Each row is a point on a landscape with many peaks, with its height.
A climber steps from a point to whichever of its 2 nearest points has the largest rise for the distance, and stops where none of them is higher. Distance is the straight distance between rows; heights are no part of it.
Q_364: [ 14   3 -17  27  -5   7 -11 -12  27  -9  24 -13 -10  47  34  -1 -18  -6
 -14 -10 -23  17   7   2 -13  -8]  h=638
Q_471: [-15  -2  -5  26  -8  29  13   2  -4   5   0  -1 -11  -6  13  51  14 -12
 -12  20 -17   6 -11  19  -9   8]  h=399
Q_504: [ 14  10  28 -40  28   0  22  13 -11   4 -43  14 -37  -2   4  17 -26  11
  26   1 -31  12 -37  16 -36 -17]  h=545
Q_919: [ -5 -10  -6  52  -1  18 -37 -22  11 -11  27  16  35  19  37  -7  10 -13
 -15  -6 -23   9  43 -27   9   1]  h=276
Q_622: [ -2  14  20  -3  -4   4  26  -3  -1   2 -14 -27 -10 -35  -1 -37  -6  -6
  16 -52  -5  -5  34 -11  15  -2]  h=331
Q_768: [ 16  -4   9 -26  15 -20 -29  -1 -15  15 -15  20  15  10   3 -18  10  -4
  27   8  35   7  19 -31   5  28]  h=587
Q_205: [  0  24  21 -22  20 -37 -43   9   9  -6 -18  22   2  39  15 -11   1   9
   5   2  26  12  -7 -23   8 -28]  h=127
Q_892: [-24  33 -24  32 -22 -11  21   9  21  -6  15  16  35  27  34  43  15   2
 -20  24  39 -18 -25   9 -24 -26]  h=161
Q_832: [ 18  42  -7  25  -2 -27  25   8  -2  23  -9   4   8  31  38  11   6   6
  10  -1  29 -11 -11  20  -7 -23]  h=99
Q_130: [-24 -40   3 -24   8  24  -2  25   8  14  31 -12 -31  16 -11   3 -15  -5
  -3 -11   3   7  -2  -2  -9  19]  h=193
Q_126: [-21   3   8 -17 -10  -4  -7  18   5 -25 -27  33   9   0  -9  35  17 -18
  -3  41   8  15 -31   8 -27  27]  h=337
Q_403: [ 26 -24  18 -36  19   1  -7  10 -16   6 -12   3 -17   1 -18 -15 -19  21
  22   1 -19   2 -13  25   3  -6]  h=490
Q_665: [ 52  18 -34   7 -14 -17  31 -23  -7  22  23 -34  11   2  -4  -2 -21  23
   8 -24  21  -7   2  -3  -2 -10]  h=396
Q_180: [  9 -37 -13   3   4  19  24 -13   2  12  19  -9 -30   9   0 -32 -16 -28
   5  -7 -30  16   9   3 -33  45]  h=27
Q_282: [-22   7  34 -23   1  14   6 -23 -22 -17 -37  23  15 -42  -2  28   2  17
  18  -1  -8   6 -11 -20 -22 -36]  h=218
Q_194: [-16  22 -13  24  -9   1  20 -12  22 -23  -7  23   3  -9  24 -15  -4 -19
  -7 -12 -20   0   8 -16 -29 -28]  h=242
Q_645: [ 36 -12  -8 -21  12   1  14  14   2   1 -10 -25 -33  -2 -18 -25 -31   7
  -2  -7 -40   4  -5  38   7   9]  h=465
Q_652: [ 18  16 -14  15 -30 -23   0  -1  37 -15   9 -19  16  30  11 -14  12 -17
  -4   1  16   3  -9  -3  -7  24]  h=361
Q_544: [ -2 -12  14  18 -22  14  23 -40 -15  12  15 -21  11 -41 -14  -9  18 -15
  27 -20  14 -16  15 -29  -2  31]  h=268
Q_483: [ 17   3   1  23   6  -3 -40  -6  -8   8  10  35  39  52  40  28  10  10
  11  13  20  10   6   3  -4  -9]  h=429
Q_354: [-13   8  32  19 -33  -9   8   1  -9 -13 -24 -11   2 -13  -4   4  27   5
   1  28  10 -24 -34  60  38 -12]  h=221
Q_725: [-15  11  14 -18  -2 -23 -52  -9  20 -23   3  17  29  32   8   5  13  10
  -5  13  34  11 -11 -47   1 -17]  h=145
Q_911: [-32   2 -32  10  -2   5  14  16   7  -4  19  22  -2  -9  -8   5 -11  -5
 -25   5  10  -9   7   3  -8 -19]  h=201
Q_201: [ 15  10  11 -11   3   0 -32 -17  25  -2   6 -34 -18  26   7  28   3   5
  -1 -17 -23  33 -10 -44 -11   4]  h=547
Q_654: [-17 -10   9 -26   6 -15  15  22   7   7   1  -5 -28  -9 -26 -38   2 -12
  10 -11  21 -11  -4  -7  -2  12]  h=588
Q_834: [-23 -11  37 -44  14   3  10  47  27  -2  -7 -33 -43 -11 -30 -13 -16  18
  -3 -30 -12 -13 -15   9  25 -18]  h=363
Q_497: [-48  10  22 -20   3   0 -20  24  29 -36 -26  16 -14 -18  -9  -6  14 -21
 -16   4 -18   8   4 -23   8  -7]  h=706
Q_793: [  6  22 -21  46 -18   5  38   6  23  18   0 -16  13  29  58  26  19 -32
   1  16  11  -3 -10  21 -29  34]  h=574
Q_310: [-38  20 -29  16 -27  -1  30  25  29 -14   3  16   4   4  10  18   5 -21
 -23  20  31 -13 -14   9 -24  -9]  h=178
Q_599: [  3  -2 -19   6  15   7  21 -23 -18   8   8  16  -5 -35  -8 -16 -13   9
   3 -11 -21 -12   8 -17 -17 -35]  h=549
Q_885: [-15  16   7  -1 -10  -9  34   9  27   6 -14 -30 -52  27  34  -2 -19 -16
  -4   5  -3  -1 -36  24 -16 -17]  h=593
Q_314: [ 11   9  -1   4 -13 -15  28  -8  15 -10  -4 -34 -23 -21 -14 -48  -4 -14
  -2 -25 -18  -6   1   8  10   6]  h=343
Q_333: [ 31  -9 -13  -3  19   0 -13 -28 -15  15  11  24   4  26  25  -7 -26  16
  20  -6  -2  15   7 -14 -32 -24]  h=208
Q_596: [ 20  -7  15 -29  10   6 -15  28 -22  -6 -30  33  12   5   2 -15 -22  18
  20   2   9  12  31  36  18  -3]  h=347
Q_727: [ 17   1  13   7   3  11 -31  13 -28  -7 -22  43  27  13  15  15   1  14
   8  18   4  12  21  45  23  -9]  h=371
Q_482: [-38 -27  -3  23   6  24 -16 -24  -5   0  27  14 -17 -13  -8  23  11  -2
 -25  20 -38  -5 -22  -9 -10 -23]  h=340
Q_988: [  3  -2   5 -18  17 -20 -10  27  -5  21  -7   3 -17  15 -13 -12  13 -19
  14   0  24   8   6  -9   3  39]  h=621
Q_947: [ 39  -7 -14   8  18   9   7 -11 -28  16 -18   6  -7 -21  -7  -2   2 -11
  10   3 -36  12  17  14  -3  32]  h=53
Q_593: [ 50  28 -36  16 -29  -9  45 -24  14  -3  -8 -31  26 -10  13   1  -1  -8
  12  -5  -3   1  -3  -5 -31  22]  h=366
Q_799: [-13  19   0  17 -27   1   0  12   9 -24  -6  28  36  22  23  25  10   6
  -4  16  27  -4  -6  27  -5 -22]  h=184
Q_893: [-24 -25  38  27   8  32 -32 -16  -8   6   1  10 -13   0  24  -3  21 -16
   6  -8 -32  13  22 -13  15   4]  h=305
Q_770: [-38  -5 -13  -8   5  17 -19 -13  11 -15  24   8  -9  -1 -11  54  -4  11
 -33  14 -19  12 -27 -29 -28 -33]  h=374
Q_224: [ -9   2   6 -11  -9   8  23  28 -12  -3 -17  13  -7 -17 -10   1  -8   5
  10   0  10  -7   6  40   4  -6]  h=571
Q_472: [-19  22  10  -2   4   6  21 -17  -3 -12 -33  34   6 -21  22   8  -8  -2
  14 -12  -8   4   0 -20 -39 -39]  h=230
Q_710: [ -8 -25  11  25  17  -5  15 -15 -24  35  24 -31 -25 -28 -30 -33  25 -18
   2 -22 -13 -26   2  -8  30  42]  h=12
Q_512: [-11  23  18   5  -8 -16 -21  13  24 -26 -28  -6  -7  -9  -6  -5  31 -26
 -10   7 -20  13  -7 -10  18  17]  h=662
Q_987: [  5  37 -29   9  13 -43 -10  16  27   8  -3   7 -15  40  13  16  17 -23
 -17  14   9   7 -24 -19 -22  11]  h=705
Q_521: [-26 -37  -3  32 -19  12  25   7 -15  17  29 -10 -14   1 -10  -3  13 -20
 -11  37  19 -33 -18  53  18  37]  h=502
Q_746: [ -6 -25  27 -39 -17  25 -35 -10  12 -13   6 -28  15  -7 -23  24   6   8
  11  -2  17  25   7 -41   6  31]  h=393
Q_232: [ -1   4 -26  17 -20  -6   6  23  16  -4  19 -11   9  15  -6  -5  10 -21
 -19   2  27   2  12  12   9  41]  h=376
Q_219: [-30  19  10 -22   9 -15  31  16   4  -6 -30  17 -32 -15  -6  14  -2  -7
  -1  13  -7  -6 -40   6 -30 -25]  h=540
Q_463: [ 26   1  11 -32  16   2  12  -3 -25   7 -31  20 -10 -14   0  -3 -24  19
  34  -7 -15   9  -1   8 -23 -20]  h=517
Q_18: [-31 -55  21  12 -18  25  -5   1 -14   7  30   6  -3   5 -10 -10   9 -16
  10  16  21 -13   1  27   9  37]  h=472
Q_858: [ 15  13  -6 -23  12 -13 -22  18  -5 -23 -27  46  10  14   3 -10 -24  12
   0  15  -4  13   5  21  -6 -26]  h=344
Q_681: [  6 -35 -17  -9  46  10 -24 -19 -23  17   9  33 -16  -8 -15  -3  -9   3
  -1  18 -42   5  -2 -21 -27  -4]  h=462
Q_558: [-16 -24 -19 -26  39  22 -35 -12  -8  -1  12  32  -6   2  -8  34 -18  15
 -16  18 -26  14  -7 -36 -35 -25]  h=419
Q_30: [  5   3 -33  24 -39  -7  33   3  16  -7  11 -32  10   5  -3  -7   1 -14
 -21  26  22 -19 -12  37   8  29]  h=395
Q_277: [ 30 -20 -30  21   7   1  15 -21 -18   7   3   5 -15 -15 -12 -25  -2 -13
  -6  26 -52  -4 -11  30  -7  20]  h=42
Q_738: [-13 -23  26 -49  36  -2 -10  48   1  16  -5  -6 -25 -10 -40  -1  -3  30
   2  -7   1 -22 -14   6  30 -13]  h=381
Q_475: [ 41  28  -7 -10  35 -20 -16 -15 -20   8 -34   8  -6 -15  -5   9   0  10
   6  -3 -35  16  -2 -18   0 -12]  h=476
Q_984: [-12  -5  36 -31 -30  11  -7   5  29 -39 -12 -15 -15  27   8  28 -17   5
   0  14  -3  23 -46  15 -21  -9]  h=656
Q_82: [ 13  41  16   9   4 -33 -19  15   1   4 -18  14  21  29  24  14  20  10
  11  -1  34   4  -4   3  12 -18]  h=111
Q_508: [ -2 -14  10  28  -8  20  31 -19 -29  19   8  -7  17 -29   6 -26  11 -29
  26 -35  17 -11  45  -4   4  54]  h=283
Q_657: [-11 -13 -18 -58  25  -5 -18  18   7  -7   1  14  -5 -12 -35  -7 -19  14
  -9   5   8   4   3 -41 -11  -7]  h=663
Q_897: [ -6 -29  27   5  27  -8  11  -4 -19  42  10 -25 -52  -4 -16 -34  17  -7
  12 -13 -19 -24 -19  14  19  14]  h=7
Q_339: [-14  -1   1  39 -22   7  47  -9 -21  13   5  -7  -6 -26   8 -16  -1   0
   2   3   4 -38  -1  47  19 -18]  h=488
Q_443: [  7 -36  38 -22 -12  19 -21 -24  -1   5   3 -27   2   1  -6 -12  11  -8
  38 -12  10  21   6 -35  -7  43]  h=422
Q_616: [-15 -32  36 -62  35   9 -10  14  -6   7 -14  -3  -5 -40 -47  -8  -3  39
  18  -9 -10 -24 -13 -22  18 -20]  h=404
Q_162: [ -3 -12  -8  74 -22  20  -2 -37  13 -13  34  -6  23  -2  30 -13  20 -24
 -19  -2 -44  -4  20 -15   2  15]  h=295
Q_137: [-16  12  26 -32  18  -3  -9  46  15  -5 -21  -9 -27  -7 -11 -16  -8  -1
  -4 -29  -5   6  19  -4  31  -5]  h=380
Q_127: [ 17 -38  14 -40  33  -7 -34 -12 -13  12   6  -9 -11 -16 -46 -14   2  35
   5   0 -25  -9 -22 -19  20 -14]  h=377
Q_784: [-14   6 -16  35 -15  16  52  -1   2  28  16 -15 -11   5  32  17   4 -24
  -2  -5  17 -11   3   9 -19  16]  h=555
Q_392: [  5 -26  -5 -34  22  14 -43  19  -9  -6   1  14  19  12   2 -35 -29  18
  -6  -6  14   8  60  -7  38   0]  h=316
Q_500: [-19   6 -31  38  -1   0  51  -3  -1  37  24 -39 -28 -13  10  14   1 -16
 -29   5   1 -26 -12   9   7   6]  h=537
Q_822: [ 18   1   8  18 -32  21 -24   0  24 -18   1 -29  19  29  16  38  18 -10
  -5   8 -11  30   3   9   7  39]  h=332
Q_598: [-13  -6  17 -16  30 -22 -47   5 -18  24  19   2  -4   5 -25   4  12  35
  -8  -2  22 -13  -4 -22  49 -35]  h=473
Q_828: [-13   3 -10  62 -47 -13   9 -17  20 -11  44 -17  47  -3   7 -16  35 -16
 -10   4  30 -39   0  -7  16  16]  h=333
Q_257: [  8   6  -2 -14 -26  -3   4   2  36 -25 -11 -27 -21  47  28  24 -22  -1
 -10  31  -6  21 -48  28 -24  -3]  h=707
Q_214: [  7  26  -1  -7 -34 -19  27  -1  -5 -26 -15  -6  23 -12 -11   7  -9  31
  -5  14  20 -15 -29  39  10 -45]  h=270
Q_192: [ 13  23 -11  19 -11 -14  34  16  -2   9   2   5  -7  27  25 -21 -24  13
   6  -8  24 -12   5  45   2 -37]  h=89
Q_62: [-33 -19  20 -27  -7  27 -20  11  14 -42 -32  20   7 -32 -13 -27   8 -24
   0   9 -20  12  29 -20   4  19]  h=664
Q_260: [-10 -30 -13   0   0   9  31  11   3   6  21 -22 -28  -4 -15 -42  -8 -32
 -13  -9  -9  -6   7  23  -6  50]  h=23
Q_655: [ -5  40 -18  -2  30 -25 -17  15  23   8   1  -7 -37  36  14  41  -5  -1
 -25  -3  -9  10 -23 -19 -10 -21]  h=661
Q_903: [  0  -2 -25  25  -1  14  17   3 -24  25  16  -6   1  -7  -7  51   9   7
 -21  24   1 -12 -12  35  13   0]  h=427
Q_307: [ 31   3  -5 -23  -6  14  25 -19 -27  -6 -27  25  30 -23   6   6 -20  13
  40  -3   9  12  15  -2 -37  -5]  h=483
Q_648: [  9   9 -14  42   2  -9  26   1  -2  12  14  -9 -18  19  26 -40 -21  -1
 -18 -20 -17 -15  15  44  23 -27]  h=79
Q_617: [-10 -10 -12  23  -5  22  27   2 -17   0   4  24  -6 -13  11 -12 -21   1
  -3   6 -16 -16  11  48  -2 -28]  h=521
Q_788: [ 14 -16 -13   3   5  14   9 -27 -30  27  22  26  23  -1  12   3 -17  15
  28  -6  27   0  20 -18 -24  -9]  h=226
Q_999: [ 15  -3   5  45 -23  24  -4  -9  13  -9   5 -27  22  10  20   8  27 -29
  -8  -5 -23  14  20  13  12  54]  h=318
Q_561: [  5   9   9  17  16   6 -38  -6 -23   2 -13  42  41  14  34  15  11  12
   6   9  10   8  31  -7  19 -22]  h=397
Q_873: [  2 -16 -18   9  12   1  13 -33 -21  17   9  17 -12 -17 -12   5   2  -2
   4  18 -22  -6 -21 -16 -33  -6]  h=507
Q_517: [ -8  -8  16 -32   9  -6 -27  26   3 -18 -34  36  -2   3  -8  -3  11 -20
   8  35  -1  18  -5  -1 -10  29]  h=312
Q_628: [ 35   6 -29   3   3  -1  37   3 -16  32  23 -22  -1  11   2 -10 -29  10
  11 -31  23   1  26   8  -7  18]  h=414
Q_138: [-17   6 -18  25  -3  13 -12  -9  14 -22  -1  28  32 -12  24 -23   3 -19
  -9 -11 -14   4  46 -32  -7  -4]  h=257
Q_332: [ -2 -46  26  -1  -1  21  -8  -9 -16  13  22 -18  -5   0 -14 -30   9 -16
  19 -16   5   1  19   4  10  58]  h=444
Q_900: [ 11 -25  10 -46  38  11 -32  24 -18  -2 -11  33   0  13   5 -26 -40  30
  11   1   2   6  34   7  16 -29]  h=330
Q_366: [ 36  52 -14  14  21 -21  12  -8 -27  14 -40   8   3 -16   5  42  13  12
   0   5 -22   0 -14  10  -3 -16]  h=443
Q_814: [ 35  12  -7  27  10  -7   2 -11 -19  25  -2  -1   1  13  22   3   8  -5
  13  -8 -10   6  14   8   1  13]  h=63
Q_523: [ 19 -30  15 -44  24  14   7   8 -22  28  -4 -14 -12 -22 -28 -19 -19  25
  30 -29   0  -7  18  -3   8   4]  h=461
Q_211: [-26   4  14  12   5 -18 -51   4   8  -1  26  -5  -6  13 -11  14  23  15
 -29  -1   9  -6 -10 -16  51 -31]  h=510
Q_295: [-35 -11  10  48  -8  11  24  -5 -21  20  28   8  28 -19   9 -28  20 -30
  11 -24  43 -32  48 -11  15  43]  h=297
Q_511: [-35 -44   1 -27   3  23 -24  -8   8   2  39   2  -8   4 -15   1  -8   0
   2   0  16   6   4 -45 -16   4]  h=180
Q_173: [-20  28   5  25  14  -7 -13  18 -20  22  -3   7   8 -22  -4  34  33   2
 -13  -7  12 -14  18  -6  44  -8]  h=382
Q_23: [  9  34  17 -33  25 -15  18  21  -9  23 -27  -5 -34   9   4  37 -17  19
  16 -11   6   8 -26   1 -15 -25]  h=581
Q_3: [ -8 -23 -13  28   7   0  35  -8 -21  24  33 -25 -16 -15 -23 -48   8 -36
 -12 -15   2 -24  15  16  11  70]  h=18
Q_322: [-17  15  26  25 -28 -10  16   1 -13  -8 -26  24  21   4  18  19  28  -3
  12  29  23 -15 -31  42  -1 -13]  h=205
Q_926: [ -2   5  -6  30   7   2  -5  -7  19   6   7   6 -16  31  36 -15   8 -33
   1 -13 -18  17  16 -17 -21  18]  h=610
Q_854: [ 21  15 -10 -45   1 -29  -9  22  23 -24 -12   1 -13  21 -26   0 -24  10
 -11  18  -2  11 -32   3 -15  -5]  h=489
Q_389: [ -4  25   2  11 -16  -5  -8  -9  20 -29 -14 -13   6 -10  -2  23  14   2
 -22   7 -20   7 -19   2  11 -19]  h=613
Q_59: [-31 -13  13  18  25  30 -25   5  -6   8   4   9 -25  -5   8  30  12  -6
 -21   1 -45   6   2   1  10 -16]  h=320
Q_507: [-33 -10  38  -9 -29  11 -11   1  39 -18  10 -32 -33  30  12  11   3  -7
  -1  -4   3  19 -30  -7  -7  -1]  h=612
Q_920: [ 25   5 -37  12 -40 -23  43 -11  15 -16   7 -25  10  -4 -13 -50 -14  -8
  -5  10  17 -22  -8  34   0  16]  h=413
Q_112: [ 34  11  -6  -3 -23 -10  33 -12  14   3 -10 -42 -13   2   3 -14  -6 -13
  13  -8   0   7 -13   8 -13  28]  h=355
Q_298: [ -4  13   0   6 -37 -23  -5   6   5 -31  -8   1  22  -9 -23   2  19   7
 -18  27  22 -19 -27  32  26  -9]  h=240
Q_86: [-11   5  -4 -12   6  13 -26 -18 -10 -28 -20  47  47   0  17  27  -5  15
   0  16   3  17   8 -17 -26 -29]  h=410
Q_708: [-15  15   1 -35   2  -7  39  43   1   2 -23   9 -30  -4 -13   6 -22   5
   4  12  17 -10 -26  35 -16 -15]  h=518
Q_61: [  0 -20 -30  -8  -8  31  -4  -2   2  -3  45 -14  19  -4 -10   6 -38  21
 -17 -29  11  10  41 -16   4  -9]  h=246
Q_540: [ -7 -35  -6  -8   6  26 -29  -8  -8 -10  17  18  14 -11 -12  -3 -13  13
  -7   7 -17   5  21  -4  10 -14]  h=298
Q_419: [ 13 -18 -31   0  -2  23  30 -21   4  -4   5 -11 -23 -21  -9 -15 -19 -11
  -6  -1 -50   8   0   1 -34  17]  h=33
Q_888: [  5  21   5   0   0  -6   0  13 -16   9 -19  -1  23 -30 -14   5  21   1
   9 -14  25  -4  30  -9  31  18]  h=350
Q_368: [ -6 -23 -25  -2   2   6  19  12  12  13  43 -36 -33  19 -11 -12 -27   1
 -32 -13  -3  -3  -6  14   4   7]  h=202
Q_821: [ 19   3  -8 -22  14   9  21  18 -16  29   6 -22 -20  -7 -15  12 -20  12
   6 -25   7   3  12   8   4   7]  h=436
Q_928: [ -1  -3 -35 -34  28  -1  15   0  -5   3   5  14 -14 -32 -29 -12 -25  10
  -4  -8 -16  -3   5 -32 -30 -18]  h=598
Q_719: [  7  16  -3 -13  14 -17   8   9   8  15  -2 -15 -40  22   3   8 -15   5
  -1  -5  -1   3 -26   3  -9 -19]  h=618
Q_51: [  4 -10   8 -22 -28  31 -23  14  16 -22  -1 -27  14   1 -16  44   3  -2
  -5   2   3  32   9  -7   5  40]  h=359
Q_559: [ 34  29  12 -10  15 -22 -34 -30   3   2 -19 -28 -10   1  -6  23  19  10
   3 -10 -30  26 -23 -39   3  -1]  h=513
Q_444: [ 10   6 -28   9 -10   4   0  -8  25 -19   7  -4 -15  39  26  23 -27   7
 -23  22 -23  15 -29  24 -27 -24]  h=668
Q_174: [-22 -26  38 -65  50  10 -27  20 -20  21 -25  13  -8 -26 -18   1   5  25
  16   5   6  -8   5 -41  21  -7]  h=424
Q_869: [ -4   2 -41 -20  -5   9  35  23  24  -1  21 -29 -25   3 -12   3 -32 -15
 -25 -19   3  12   8  -6 -25  20]  h=211
Q_494: [ 60  17  -8  40  -6  -9   0 -37  -5  18   6 -28  25  17  31  15  19   0
  20 -18 -14   9   4 -12  -3  18]  h=56
Q_286: [-22 -17  26  -7   2   7 -40   1  28  -7  17 -23 -28  29   1  -3   9  -9
  -9 -11 -14  25  -1 -29   9  12]  h=582
Q_694: [ 19   0  -4  35   6 -13   2  -9  -8  13  14 -11  -5  12  11 -43   2 -10
  -2 -26 -11  -2  24  14  23  11]  h=71
Q_572: [ 15  11 -14  44 -35 -25 -11 -14  37 -23  31 -12  46  30  19 -36  22 -12
  -8  -8  19 -15   8  -9   7  10]  h=348
Q_629: [-18 -39  20 -56  44   7 -56   5  -5  -5   9  15  -3   9 -28  11 -14  49
 -10  14 -12  -3 -23 -22  14 -43]  h=339
Q_824: [  7   2 -26  37 -18   6  47  -7 -30  27  29  -3  12 -10   6  16 -10  15
  -4  13  21 -29   3  37   9 -13]  h=459
Q_604: [  8   5  35  38 -32   1   2 -36  14   1   8 -52  -7   9  24  -6  23  -7
   9 -21  -8  -1 -14   3  20  -1]  h=287
Q_503: [-37 -16 -21  39 -18   6  39   5   4  18  27 -41 -21  -6   2  -1   2 -25
 -38  24   6 -33 -13  42  30  23]  h=522
Q_663: [ 30  15 -20  14 -10 -15 -14 -26   4  -4  12   8  55  10  14  15  12  15
  10  -1  23   1   2 -26 -18  -8]  h=499
Q_6: [  6   5  17 -10  -2  16  -8 -19 -23 -11 -31   5  26 -44 -11  26  10  11
  15  -2 -12  11  11  -9   8  -8]  h=203
Q_407: [-16  10  -4  31  -1   0  23  15 -23  20   5  17  15 -21  -2 -15  17 -12
   5 -11  31 -25  36   8  23  13]  h=322
Q_229: [ 20  18  -8 -42   9 -30 -19  35  13 -10  -5   0  -3  20 -22 -11 -21  18
  -7  -6  29  11   5  -3  18  -3]  h=542
Q_167: [  0 -39   5 -37  34 -12 -41   0  -8  21  24  12 -17  18 -30 -11  -6  27
   3  17   4  -6 -24 -16   4 -13]  h=357
Q_290: [ -8 -36 -26  11   6  33   3   1 -20   5  37   9  10 -18 -17  -9 -24   8
 -17 -13 -13  -6  38  10  12   4]  h=272
Q_666: [  1  50 -13  23   8 -20  10   6 -14   9 -29   3   8 -36 -14  39  37  -2
 -15   9  -6 -12  -8   2  24  -7]  h=412
Q_686: [  6  16 -26  40  -9   8  29   6  26   5  11  -4  13  23  41  -1  13 -44
  -5 -11  -4   9  24  -7 -37  45]  h=590
Q_457: [ -3  -7  -8  38 -25  21  -1 -20  28 -25  16 -18  12  -1  14 -22  11 -33
 -17 -12 -37  17  30 -15  -9  41]  h=307
Q_989: [ 26  12   1 -25 -13 -24  -6  -5  15 -20 -12 -22  -1 -16 -33  -6   1   6
   0   6  -3   8 -23 -11   2   9]  h=446
Q_254: [ 28 -16 -24  -9 -12 -17  24   6   0  -6   6 -10 -14   1 -20 -50 -27   7
  -2   7  -1 -14  -9  43   1   3]  h=438
Q_159: [-21 -16  37  49 -15  25 -12 -26   6   1  26 -30 -14   8  22  -8  16 -13
  -6 -22 -28   3   7   6  29  -1]  h=294
Q_782: [ 12  22  14   5 -27 -18  22  -9  -9 -12 -11  -9  12 -20  -7 -26   1  16
  19 -14  21 -19  -1  19  17 -29]  h=299
Q_146: [-21  24  16  24 -15 -22 -28 -12  12 -22   3  -1  18  12  -1  28  30  12
 -25  12   5  -5 -33  -6  25 -35]  h=561
Q_294: [ 55  42 -39   1  -8 -30  31 -25   2   4 -11 -26  10  -9  -4  10  -9  16
   3  -2  -6   0 -20  -8 -23 -11]  h=379
Q_5: [-38 -16   4  -3  -5  -1 -34  -7  24 -14  25  14   8  18   0   2  12  -9
  -7   9  22  10  -4 -44 -12  -5]  h=164
Q_155: [ 20  -2  11 -35   6 -23 -22   8  10  -8 -18 -18 -12 -13 -34 -39   9 -12
  10  -9  -8   8   4 -27  19  33]  h=417
Q_697: [ 11  -1  -5 -71  29 -20 -45  27   9 -19 -14  22   7  20 -13 -11 -36  24
  -7  14  18  14   9 -29   7 -15]  h=599
Q_375: [  5 -17  10 -28   0  24 -10  -8 -27 -19 -31  49  33  -6  10  18 -18  15
  27  22   6  20   3  10 -32  -9]  h=447
Q_833: [ 11   7   0 -16   2 -16 -13 -12 -10  -1 -11  21  16   6   0   8   7   4
  17  11  19  11  -8 -17 -17   2]  h=546
Q_350: [ -3  18  -7  42 -39 -21  22 -27  -1 -10  10  -4  37 -26  -4  -9  27  -1
  -2   6  22 -40 -13   2  12 -15]  h=313
Q_728: [-22 -15  11 -10  -8  17   4  11  -3 -18 -16  16   3 -31 -12 -34  -4 -13
   9 -10   0  -5  29   5   8   5]  h=626
Q_586: [ -7  -7  38 -34  31  -6 -37   4 -23  14 -15  12  -4  -1  -8  10   5  27
  14  -1   9  -2  -4 -15  26 -29]  h=445
Q_839: [ 32  -2 -12  36 -27   1 -20 -28   5  -7  22   7  58  33  30  29  16  16
   6  19  11   5  -9   9 -13   3]  h=463
Q_281: [ 12  25  -4 -18  26 -18 -41 -11  -8 -29 -38  43  31  10  10   9  -6  19
  -8  18 -16  17   1 -16  -8 -33]  h=375
Q_476: [  0  -2   8  23 -10   8  11 -31 -23  14  11  11  24 -21   5   6  15   5
  24 -12  19 -14  10 -17  -3  -8]  h=248
Q_718: [-14 -10  12 -57  14  -4  36  42   7   9 -12   0 -32 -17 -33 -20 -23   8
  17  -9  14 -13 -19   5 -17  -5]  h=554
Q_678: [-13  16  29 -33  30 -24 -25  22  10  -3 -39  -3 -21 -22 -15 -42  16 -15
   4 -15 -10   1  19 -38  31   8]  h=398
Q_255: [ -4 -38  20 -31  24  26 -52  -4 -14 -14  -3  20  13  -2 -16  18 -13  38
  -3  15 -22   9   1   6  20 -30]  h=321
Q_115: [ 18   9 -45 -16 -13   5  13   4  17 -10  26 -19  12 -11 -21   3 -26   5
 -13 -19  13  12  18 -25 -15  11]  h=224
Q_75: [-29   9  14  -1  -1   1  24  27  20  -2 -23  16 -39  17  25  -3  -3 -29
   3   7  -2   6 -19  18 -29  -4]  h=573
Q_619: [ -9  27  -2   7  21 -29 -11  37   0  17 -17  22 -16  19   5  11  26 -25
  -4  16  17   4  -8   3   8  18]  h=660
Q_123: [ 39  25  -2  13 -12   1   2 -28 -28  -4 -28  10  62 -37   2  24  18  15
  23  -4   6   0  15  -8   3   1]  h=183
Q_493: [-23   0  -6  24   4  -5  -4 -15  -9   9  24  27  10  -2   4   3   7   7
  -7   4  17 -18   0 -11  -1 -33]  h=225
Q_323: [-31   2  13  -7 -16  30  12  25   7 -19 -24  20  -4   5  14  54   1 -12
  -7  27  -2  17 -18  30 -24   4]  h=369
Q_246: [ -5  26  27  22 -26  -7  14 -13  -1  -7 -10 -14  23 -27   8 -23  17   0
  20 -40  20 -19  25 -10  25 -18]  h=317

Where does a climber stop that starts at each point below?
Q_260 => Q_497
Q_159 => Q_657
Q_282 => Q_257
Q_443 => Q_257
Q_295 => Q_257
Q_5 => Q_497
